The views of a scene show one set of named points, each view turned or mirrored, shifted and resized as a whole, with a little noise and some points left out.

Scene 1
View 1
z_461: [ -7 -12 -22   7 -13   1   7  -6  14  10  -4  -6   6  17  -2  -4  10  -9
  -9   9  -8  -7   4  -1 -17  -2  12   3   4 -10  14  20   7   8  10   2
  13   0  14   4   9   4 -20   9 -20  -3  -7  10   0   1]
z_229: [-10   4  -5  10   3  -6  10   4   3  10   8  -9  -4   4 -10  -3   2   5
   2   8  -9   2  -4  -9 -19   4   2   2   9  -3   0   9  -2  -2  -4  -8
   1 -10   1  -6  11  -6  -9  10  -6 -17  -2   2   4  -4]
z_853: [-14  -9 -15  -5   7   2  -1  -1  16   4 -11  -5   8  17  -7   2   4   9
  -7   2   4   3   5  -5   2   6   4  -8  16  -6  15   3 -10  24  12  20
   1 -10   7   4  -9 -14  -1  -1  -3   2  -5  -2 -14   0]
z_756: [-8 -1 -9  7  3 -6  2  2  6  7 -2 -7 -1 11 -5  0 -1  7 -2  6 -9  3 -1 -6
 -6  0  1  7  9 -5  9  6 -5  9  5  5  2 -5  9 -4  3 -3 -7  5 -6 -2 -4  7
 -2 -4]
z_377: [-12   4  -6  -1   9  -5  -1   7   7   4   2  -9  -9  17  -6   8   2   6
  -5   7 -12  13  -2 -11   1   5  -3   8  11  -7   7   5  -9  14  -1  14
  -4  -5  14  -7  -4  -7  -8   8   5  -4  -6   0  -8 -12]
z_218: [ -6   6   1  11   9  -9   1   4   2   6   3  -9  -4   4  -6  -1  -8  15
   6   4 -10   5  -6  -8  -5   1  -3   7  10  -1   2  -1 -10   3  -1  -1
  -4 -11   2 -10   3  -5   1   5  -2  -7   0   5   3  -7]
z_948: [ -8   0  -3   8  12  -9  -1   0   6   4  -4  -6   3   5  -6  -1  -9  19
   6   0  -3   4  -2  -6   0   3  -1  -1  14   0   8  -6 -14   9   5   6
  -4 -13   0  -6  -3 -10   4   0  -4  -1   1   4  -1  -3]
z_205: [ -4  -9 -18   6  -4  -2   0  -2  12   7  -5  -3   7  17  -1  -2   3   1
  -2   9 -11  -2   2  -2  -7  -2   7   6   5  -8  18   9  -1  12  10   7
   6   1  12   0   1   2 -14   9 -14   4  -4   9   2  -1]
z_249: [ -7   2  -8   7   4  -5   4   3   6   7   3  -4   1   8  -5  -2   1   8
   4   9 -11   2  -3  -7  -9   3   3   2   6  -4   9   5  -7   6  -1   1
  -1  -6   4  -7   4  -4  -9  11  -4  -6  -1   5   5  -4]
z_621: [  1   2  -4  15   4  -9   2   1   4   7   4  -2   5   2  -2  -8  -8  13
  13   7 -15  -2  -5  -4  -8  -1   2   3   6  -1  11  -1  -9  -1   1  -6
  -3  -5  -3 -11   5  -2  -6  12  -8  -2   5   9  15  -2]
z_262: [-10  -8 -15   0   5   1   3  -3  16   7  -6   0  12  12  -7  -3   5   6
   0   6   0   0   4  -4  -3   5   8 -11  10  -7  17   2  -9  18   9  12
   3  -7   2   1  -4 -13  -7   7  -5  -1  -2  -1  -3   3]
z_66: [ -9  -4 -10   4   4  -3   3   0   9   6  -2  -4   5  11  -6  -1   2   8
   0   5  -5   1   1  -4  -6   3   4  -2  10  -5  12   4  -8  10   5   6
   1  -8   5  -2   0  -7  -7   6  -6  -3  -2   3  -1  -1]
z_407: [ -8   0  -8   4   4  -4   2   3   8   7   2  -5   0  11  -5   0   2   7
   1   8 -11   5  -2  -7  -6   2   1   3   8  -5  11   5  -7   9   2   5
  -1  -7   6  -5   0  -6  -8  10  -3  -3  -2   3   1  -5]
z_238: [-11   4  -3   4  11  -5   1   4   6   6   2  -6   0   7  -9   1  -2  14
   4   3  -4   6  -2  -9  -4   5  -1  -2  13  -3   6  -1 -13   9   1   5
  -4 -12   1  -6  -2 -12   0   7   2  -7  -1   0  -3  -5]
z_708: [ -9  -5 -19  -6  -2   3  -1   5  18   6   0   4   5  27   1   5  12  -5
  -4  18 -18   8   5  -6  -1   6   6   2   3 -14  24  10  -8  22   3  20
   2   5  17  -1  -8  -4 -22  20   3   4  -6  -2  -2  -8]
z_117: [-13   4   0   4  14  -9   1   2   4   3  -2 -10  -1   6 -10   2  -6  18
   1  -2   0   6  -3  -9  -2   5  -3  -1  16   0   2  -2 -14   9   3   5
  -4 -17   0  -4  -1 -14   6  -2  -1  -7  -2   1  -6  -5]
View 2
z_229: [  9   8  -3   2  -8 -12  -1 -17   7   6  -8   3  -5   1   2   4  -1   9
   0  -8  -9  18   5  -1   4 -13  -7   3 -11  -3  10   1  -3  -1 -15   2
  -3 -10 -16  -5  -6 -12   8   9  -4   7  -4  12  -7   9]
z_708: [  3  18  14  -9   3 -10  15 -11  -3  -5   4  16  -2  13  -4 -17 -10   7
  -2  -1   4   1 -20  -2  -1 -11  -6 -14 -20   5   8  -6  -1   4 -11  12
  -4  21 -12   1 -18   6   7  -1   3  13 -10   2  13   8]
z_377: [  4  15  -6  -3 -11 -13   4 -10   5   4   2   5 -14   2  -6   2  -2  15
  -4  -9  -2   5 -10   3  -8  -6  -5  -7 -16  -5   1 -10   3   9  -8   4
   4  -3 -11  -9 -10   5   5  10   8   2  -4   1   8   5]
z_948: [ -8   8  -9  -1  -1 -14  -5  -2  -1   0   9   6 -13   7  -2   1   2  14
   1  -4  -7   3  -4   7  -4  -5   4   1  -3   2   4  -5  -2  12  -8  -7
  -8  -9  -4 -13   2  -2   5   2  13   8   6   7   2  20]
z_621: [ -2  -2  -6  -3  -4  -8   2 -20  -1   3  10  -1  -2  11   0  -1  -3  10
   2  -6  -7  13   0   1   1  -9   1   9  -5  -1  12   7   0   4  -6 -13
 -10  -5  -8   0  -4 -11   7   6   6  12   3  22   3  26]
z_66: [ -3  11   2  -3   2 -11   1  -5  -1  -2   2  12  -7   8  -1  -4  -2   8
   1  -2  -4   5  -7   3   3 -10   0   0  -9   3  10  -4  -5   5 -13   0
  -7   1 -10  -8  -5  -4   6   0   6  11  -2   7   1  12]
z_205: [ -3  13  13 -14   3  -2   8  -9  -7  -4   6  12   2  10  -1  -7  -8   6
   2   1   1   6 -17   0   7 -15   1   2 -10   8  21  -1  -9   2 -14   2
  -4   9 -14  -2 -13  -1   3  -4   4  11  -8  13   6  11]
z_756: [ -1  12   1  -7  -4  -8   3  -7  -2   1   3   7  -6   6  -2   1  -4  11
   0  -4  -3   8 -12   2   2 -12   0   1  -9   1  12  -4  -5   5 -13   0
  -2  -2 -13  -7  -9  -1   4   3   7   7  -4   9   2  10]
z_853: [ -9  21   3  -3   8 -15   1  13  -3  -7   3  20 -13   7  -2 -10   1   8
   1   5  -1  -8 -16   5   0  -7   2  -9 -10  10   6 -13  -8  10 -15  10
 -10   7  -5 -15  -2   3   6  -6  12  11  -1  -8   3   8]
z_238: [  0  10  -9   3  -3 -17  -2  -5   4   1   2   6 -13   6  -2   0   3  13
  -1  -5  -7   6  -3   4  -4  -4  -2  -4  -9   0   0  -6   1   9  -8  -1
  -6  -6  -6 -11  -2  -4   7   6   9   8   3   3   1  14]
z_262: [ -5  12   6  -1   9 -14   2   1  -3  -7   3  17  -6  12  -1 -15   0   5
   1   3  -3   0  -8   1   4  -8  -1  -8  -9   9   6  -4  -8   8 -14   8
 -13  10  -7  -6  -3  -3   6  -6   6  16  -1   0   2  15]
z_117: [ -6  11 -13   2  -4 -17  -7   1   5   3   3   5 -18   2  -2   6   4  15
  -1  -5  -9   3  -3   6  -5  -4   1  -1  -5  -1   1  -7  -2  11 -10  -4
  -5 -13  -5 -16   2  -2   5   5  12   5   5   2  -2  12]
z_407: [  2  12   0  -4  -3 -11   4 -11   2   1   3   8  -7   8  -2  -3  -3  11
   0  -4  -3   6  -8   2  -1 -10  -4  -3 -11   0   7  -4  -1   5 -11   1
  -5   1 -11  -6  -8  -3   5   5   5   9  -3   9   4  13]
View 3
z_853: [ -7  -7   2  -1  -6   5   1   4  -8   8  12  -1  -1   3 -17  -1  -1 -12
  -3   7  -8  -6   2   0  -2   3   0  -3   8  -3   8 -11  -2   8   4   8
 -11   1  -9  -1   4  -3   4   5  -4   8   6   3   1  -1]
z_756: [ -4  -1  -2  -9   0   2   0   2  -1  -1   4   3 -14  -6  -4  -2   1  -9
  -4   1  -5   2  -1   7   5  -4   2  -2   4  -8   5  -1  -1   3   9   3
  -5   1 -11  -3  -1   0   0  -1   2  -3   3  -3  -2  -6]
z_708: [  6   6   4 -12  -3   8  -1  -7  -3  -1  -1  -1 -12   9  -3  -2   2 -10
  -5   1 -16  -2   3   3  -3   7   6  -1  16  -1  13 -12  -5  10   8  13
 -12  -4 -11   1  -3  -2  -2   1  -4  -5  11  -3  -6   1]
z_229: [ -2   4   1  -7  -3   0   6   6   0  -5  -6   6 -13 -12   1  -9   4  -8
  -7  -3   0   8  -2   6  11  -9   4  -3   1  -9   5  11  10  -5   5   3
   6   4 -15  -7  -3   6   1  -1   4  -4   3  -1  -4  -6]
z_262: [ -5  -2  -4  -3  -5   4   0   2  -4   8   7  -1  -2   2 -10  -1   4  -7
  -4   5 -10  -1   0  -1  -1   5   5   0   5  -2  11  -6   4   3   0   8
 -12   0 -11  -5   1  -2   5   5   0   2   5   2  -5   3]
z_117: [ -9  -6   1   0  -1   2   6  13  -9   2  10   7 -12  -9 -10  -6   0 -10
   5   5   9  -1  -1   4   8 -10  -7  -5  -9  -7  -1  -1   6   0   9  -1
   4   2 -15  -5  -2   1   1  -3   6   0  -4   3   3  -7]
z_407: [ -1   1   0  -7  -1   3   2   3  -3  -1   2   3 -12  -2  -5  -4   2  -9
  -2   1  -4   1   0   5   4  -2   2  -2   3  -5   6  -2   2   2   8   5
  -4  -2 -13  -3  -3   1  -1  -1   3  -5   2  -2  -3  -3]
z_621: [ -2   3 -13 -10   2  -1  -2   6   2   2   1   5 -17  -6   2  -1   5  -3
   1  -1   0   6  -4   5   8  -5   2   1  -9  -7   4   3   6  -5   7  -1
  -6  -2 -16 -10  -8   1   2  -2  10 -13  -5  -4  -6  -3]
z_218: [ -5  -1  -3  -6   1   1   3   9  -3  -1   4   7 -16  -9  -4  -5   1  -8
   3   1   6   2  -3   5   9 -10  -3  -4  -7  -8   2   2   4  -2  10  -1
   1   0 -15  -6  -6   1   0  -5   8  -7  -4  -1   0  -7]
z_461: [  1   2  -7 -16  -1  -1  -5  -5   9  -2  -1  -1  -7  -7   0   1   3  -8
 -19  -5 -20   9  -5  11   4   1  15   3  19 -11  12   5  -2   3   0   6
 -13   6  -8  -2   6   2   3   7  -4   0  12  -8  -6  -4]
z_249: [ -1   3  -3  -9  -1   3   2   4  -1   0  -2   4 -14  -5  -1  -5   3  -7
  -2   0  -2   3  -2   5   6  -4   2  -2   0  -6   7   1   3   0   6   3
  -2  -1 -14  -6  -5   2   0  -2   4  -7   1  -2  -5  -3]
z_377: [  0   0  10  -5  -1   6   6   4  -8  -5   2   6 -17  -3  -7  -8  -1 -14
   1   3   1  -2   2   5   5  -7  -4  -7   5  -6   3  -6  -1   6  14   5
   3  -1 -14   1  -5   1  -5  -5   0  -5   3   0   2  -7]
z_205: [  1   2  -8 -14   1   1  -5  -3   4   1   4   1 -13  -2  -3   3   2  -6
  -9  -2 -15   5  -3   9   1   2   9   3  11  -7  10  -3  -4   5   5   5
 -14   1 -11  -2   1  -2   1   2  -1  -5   6  -7  -4  -3]
z_66: [ -4  -1  -3  -6  -1   3   1   4  -2   2   5   2 -10  -4  -6  -3   2  -8
  -3   1  -5   1  -2   4   3   0   3  -1   2  -6   7  -1   2   1   4   5
  -6   1 -12  -4  -1   0   2   2   2  -1   3   0  -4  -3]
z_948: [ -9  -5  -5  -2  -1   1   2   9  -6   6  11   5 -11  -6 -11  -3   0  -7
   4   5   4   0  -2   4   5  -5  -4  -3  -8  -6   2  -3   3   0   8   0
  -5  -2 -15  -6  -3  -3   3  -1   6  -3  -4   2   0  -4]
View 4
z_948: [-13  -1 -22 -15   2  12 -14  -2   4   3  17  -3  -9   5  10  -5   4  -7
   3   0  10   2  -7   6  -6  24   5   9  10   9  -2  -1   1   6 -10   5
   4  -3  -8  -5   1  27   1  -7   3  11  -1  -1   6   0]
z_205: [  1  -2 -11 -12 -15  11  -8   6 -12   0  11  -6  -5 -11  -6  -5  -5 -11
  12  -8   8   7  -6 -11  -2   8  -9   4  -2  -3   8  15   5  -3   0  -1
  -3  -4   7  -8   4  17   6 -18  -3  11  -1  -8  -1  23]
z_853: [  4  -3 -13  -3 -11  13 -19  -7   3  -4   8 -16  -2  -6   4   5  -1  -3
   1   2   6  10  -3  -3   2  13   3  -4  15  15   5   0   7  -3  -1  -6
   5   2   4  -3   7  32  14 -10   3  19  18   0  13  12]
z_66: [ -6  -3 -14 -10  -6   7 -10   2  -2   2  11  -5  -6  -2   6  -5   2  -7
   5  -2   7   2  -4  -5  -4  16  -1   4   4   5   4   6   1   1  -2  -4
   3  -3  -2  -6   6  20   3 -14  -2  12   0  -3   1  11]
z_262: [  0  -1 -11  -7 -14   4 -15   1   2   1   5 -12  -4  -8   4  -1   3  -9
   3  -1   9   3  -7  -8   3  11   2   1  13   8   8   3   3  -2  -4  -5
   2  -1   3  -3  16  21  11 -13  -2  17   8  -4  10  12]
z_621: [-15  -1 -20 -25  -1   5  -7  12  -4   7  15   4 -13   2   7 -14   4 -14
  11  -7  13  -7 -10   0  -9  19  -2  14   1  -6   0   8  -2   5  -9   8
  -3 -10 -11  -6   6  11  -6 -12  -5   6 -16  -5  -4   6]
z_708: [ 12  -8  -8   1 -15  12  -8  11 -11  -2   3 -12   0 -15  -4  -5  -6  -4
  15   0   7   7  -5 -10  -3   5  -6  -4  11   5   3   8  -1  -8  11  -9
  -2  -3   0  -1  12  17   5 -14  -2  25   4   2  -5  35]
z_229: [-15  -5 -13  -8  -5   0  -3   1  -7   8   5   5  -8   6  11 -15   9  -4
   2  -4   5  -7   7  -8 -16  22  -2   3  -4   1   6  10  -4   1  -3 -15
   8  -6 -13  -7   0   7  -3 -16 -10   6 -15  -8  -9   3]
z_407: [ -5  -5 -16  -8  -5   9  -7   5  -6   2  10  -3  -5  -1   7  -8   2  -5
   8  -1   9   0  -2  -3  -8  17  -2   3   6   4   3   4  -1   1   0  -5
   2  -4  -9  -5   4  17   0 -12  -2  12  -4   0  -4  15]
z_238: [-11  -4 -19  -8   1   8 -10   1   1   3  11  -2  -6   5  11  -8   7  -3
   3   3   7   0  -2   3  -9  25   6   3  10  10  -1  -2  -1   3  -4  -6
   6  -2 -13  -3   4  22   1  -9   0  13  -2   2   1   3]
z_461: [  3  -2  -1  -8 -23   6  -4   3 -17   2   3  -4  -4 -11  -6  -7  -5 -10
   8 -12   4   5   1 -22   0   4 -13   0 -10  -5  14  24   6  -5   1 -10
   1  -3  10 -11   0  10  10 -28  -9   7  -2 -18  -4  23]
z_756: [ -6  -5 -16  -9  -5  11  -7   2  -9   1  12  -2  -6  -1   3  -8  -1  -6
   8  -2   8   4  -2  -3  -9  17  -4   4   0   3   2   8   1   0  -1  -4
   4  -3  -5  -6  -2  20   2 -16  -1  10  -3  -3  -5  12]
z_218: [-17  -5 -22 -14   4  11  -7   4  -2   5  16   3 -10   8  11 -11   6  -5
   6   0   9  -2  -2   4 -14  27   2   8   2   5  -4   3  -3   5  -6  -1
   5  -4 -14  -6  -3  20  -5 -10  -1   8 -10   0  -5   2]
z_249: [-10  -5 -15 -13  -5   7  -7   6  -5   4  10   0  -7   0   7 -12   4  -6
   9  -3   9  -3  -3  -4 -10  19  -2   5   4   0   1   8  -3   1  -1  -5
   2  -6 -11  -5   4  14  -2 -14  -5  10 -10  -3  -6  10]
z_377: [ -7 -10 -20   1   1  16  -4   2  -7   1  11  -2  -4   2   7 -11   0   4
   9   6   5   5   3   5 -15  24   0  -1   6  11  -4   0  -4  -2   6 -10
   8  -1 -17  -2  -5  23  -3  -9   2  17  -1   8 -11  15]

In a view up to two points have been moved. Name them for each view, in the order of its rows, or write -.
view 1 | z_377, z_708
view 2 | -
view 3 | z_117
view 4 | -
